Each row is a point on a landscape with many valleys, with its height.
From any point a ball takes the steepest step (drop divided by distance) to one of its 4 nearest points. It stops when none of these is lower. Distance is the straight distance between rows; heights are no part of it.
(67): [145  72 138  93 137  55 146 141 143  91]  (h 541)
(571): [168  56 138  97 161  49 123 142 155  84]  (h 384)
(404): [123 173 168 147  98 110 150 155 133 109]  (h 400)
(475): [126 156 165 119 106 108 152 160 139  93]  (h 531)
(135): [119 160 144 148 112 166 115 126 133 150]  (h 349)
(582): [122 105 153  92 115  82 167 154 143  84]  (h 625)
(822): [124 169 160 150 100 112 148 154 133 114]  (h 371)
(670): [119 148 144 132 118 158 124 124 128 144]  (h 422)
(638): [138  89  77 119 181 129  81  93 109 137]  (h 573)
(775): [124 147 133 143 120 177 115 115 128 157]  (h 395)
(230): [172  60 138  92 181  60 106 134 155  81]  (h 328)
(693): [143  88  82 111 181 124  86  97 112 134]  (h 581)
(419): [120 153 157 121 105 123 143 148 133 113]  (h 428)
(155): [120 122 164  91 112  74 176 178 142  71]  (h 707)
(66): [124 119 147  96 121 103 160 151 141 104]  (h 335)
(483): [143  79  90 108 176 107 100 106 116 124]  (h 444)
(262): [146  85 102 103 152 105 114 116 123 127]  (h 537)
(159): [125 154 177 114 106  74 171 183 137  70]  (h 754)
(317): [157  58 148  95 140  39 144 148 149  81]  (h 557)
(717): [119 172 157 176  97 116 151 145 130 121]  (h 399)
(39): [123 134  99 133 140 199  98  93 126 176]  (h 408)
(427): [139  92  99 100 148 116 125 111 120 133]  (h 658)
(778): [126 122  62 119 166 184  86  77 116 176]  (h 672)
(656): [126 121  96 121 147 174 113  98 125 168]  (h 577)
(611): [104 169 135 200  86 160 130 127 118 157]  (h 176)
(465): [117 129 164  97 111  83 166 167 138  82]  (h 706)
(62): [119 109 158  90 114  72 166 166 141  74]  (h 679)
(469): [150  76 112 103 148  84 130 127 128 109]  (h 442)
(626): [108 166 138 194  98 175 119 121 117 167]  (h 226)
(723): [131 116  84 114 154 163 106  97 120 159]  (h 583)
(392): [138  97  85 112 162 139 106 102 111 150]  (h 276)
(268): [124 143 139 119 119 152 127 125 130 137]  (h 297)
(140): [133  85 146  86 124  60 171 157 146  76]  (h 719)
(250): [127 148 168 108 106  88 162 175 134  78]  (h 634)
(332): [123 119 134  95 121 122 147 138 139 118]  (h 741)
(416): [123  99 132  96 124  98 152 146 135 104]  (h 689)
(645): [119 163 149 160 105 151 123 132 128 141]  (h 292)
(757): [120 149 128 170 118 203  97  98 122 180]  (h 555)
(741): [131 108 108 102 143 130 123 118 124 136]  (h 860)
(461): [133 174 173 136 100  81 174 170 133  88]  (h 603)
(739): [123 140 126 126 125 165 114 124 130 153]  (h 460)
(859): [ 98 163 123 206  97 186 103 110 112 182]  (h 576)
(186): [135  86 131  94 130  79 152 140 138  95]  (h 604)
(847): [136 110  93 105 143 145 123 107 125 145]  (h 701)
(672): [136 168 175 132  99  72 176 186 135  71]  (h 358)
(108): [128 125 111 110 136 160 123 107 124 149]  (h 715)
(192): [121 161 156 138 110 134 131 138 136 121]  (h 236)
(353): [131 104 120 101 133 124 136 120 126 129]  (h 891)
(379): [162  69 125 102 172  71 111 129 139  95]  (h 302)
(329): [ 94 170 129 211  88 166 135 128 111 160]  (h 209)
(734): [123 141 111 145 134 201  99  97 125 175]  (h 464)
(544): [112 164 142 179  99 159 116 127 127 153]  (h 227)
(501): [129 124  81 119 154 187 100  90 116 176]  (h 486)
(749): [122 175 157 163  99 122 147 143 132 123]  (h 187)
(433): [151  69 126  97 143  72 137 136 136  97]  (h 383)
(307): [119 151 153 121 105 135 137 140 135 123]  (h 430)
(110): [124 135 121 127 130 189 116 106 127 167]  (h 456)
(292): [129 107  57 123 185 162  68  73 105 165]  (h 571)
(630): [133 100  66 122 181 147  69  83 106 154]  (h 552)
(671): [128 116  50 127 176 172  77  74 109 171]  (h 667)
(29): [119 152 129 162 113 192  98 109 126 169]  (h 443)
(210): [127 119 119 105 131 133 133 121 128 131]  (h 951)
(696): [127 129  92 142 150 202 100  86 121 182]  (h 241)
(565): [129 166 172 125 103  92 159 167 138  87]  (h 580)
(93): [133 113  64 123 171 173  88  86 112 167]  (h 619)
(425): [132 100 121  94 130 107 143 131 131 117]  (h 867)
(819): [135 162 180 122  99  64 185 193 142  58]  (h 927)
(351): [132 178 168 151  94  92 169 165 133  96]  (h 488)
(5): [112 180 152 186  90 127 154 142 121 131]  (h 272)
(82): [136 100  70 118 173 138  86  91 109 152]  (h 528)
(843): [121 173 157 167  99 135 134 138 131 131]  (h 387)
(700): [121 137 149 108 112 124 144 145 134 113]  (h 572)
(618): [ 92 163 116 223  86 184 132 119 103 177]  (h 373)
(339): [122 156 140 162 111 181 107 116 122 165]  (h 394)
(648): [157  74 113 108 179  84  99 115 131 108]  (h 286)
(606): [111 166 145 186  95 146 134 131 121 143]  (h 262)

Write out the way that a ball takes from each point below.
(135) => (645) (544) (611)
(671) => (292) (630) (82) (392)
(155) => (582) (66)
(656) => (39) (696)
(140) => (67) (433) (379) (648)
(351) => (822) (749)
(93) => (501) (696)
(778) => (501) (696)

Where does a ball stop that starts at each point below?
(565) => (749)
(775) => (611)
(186) => (648)
(108) => (268)
(571) => (648)
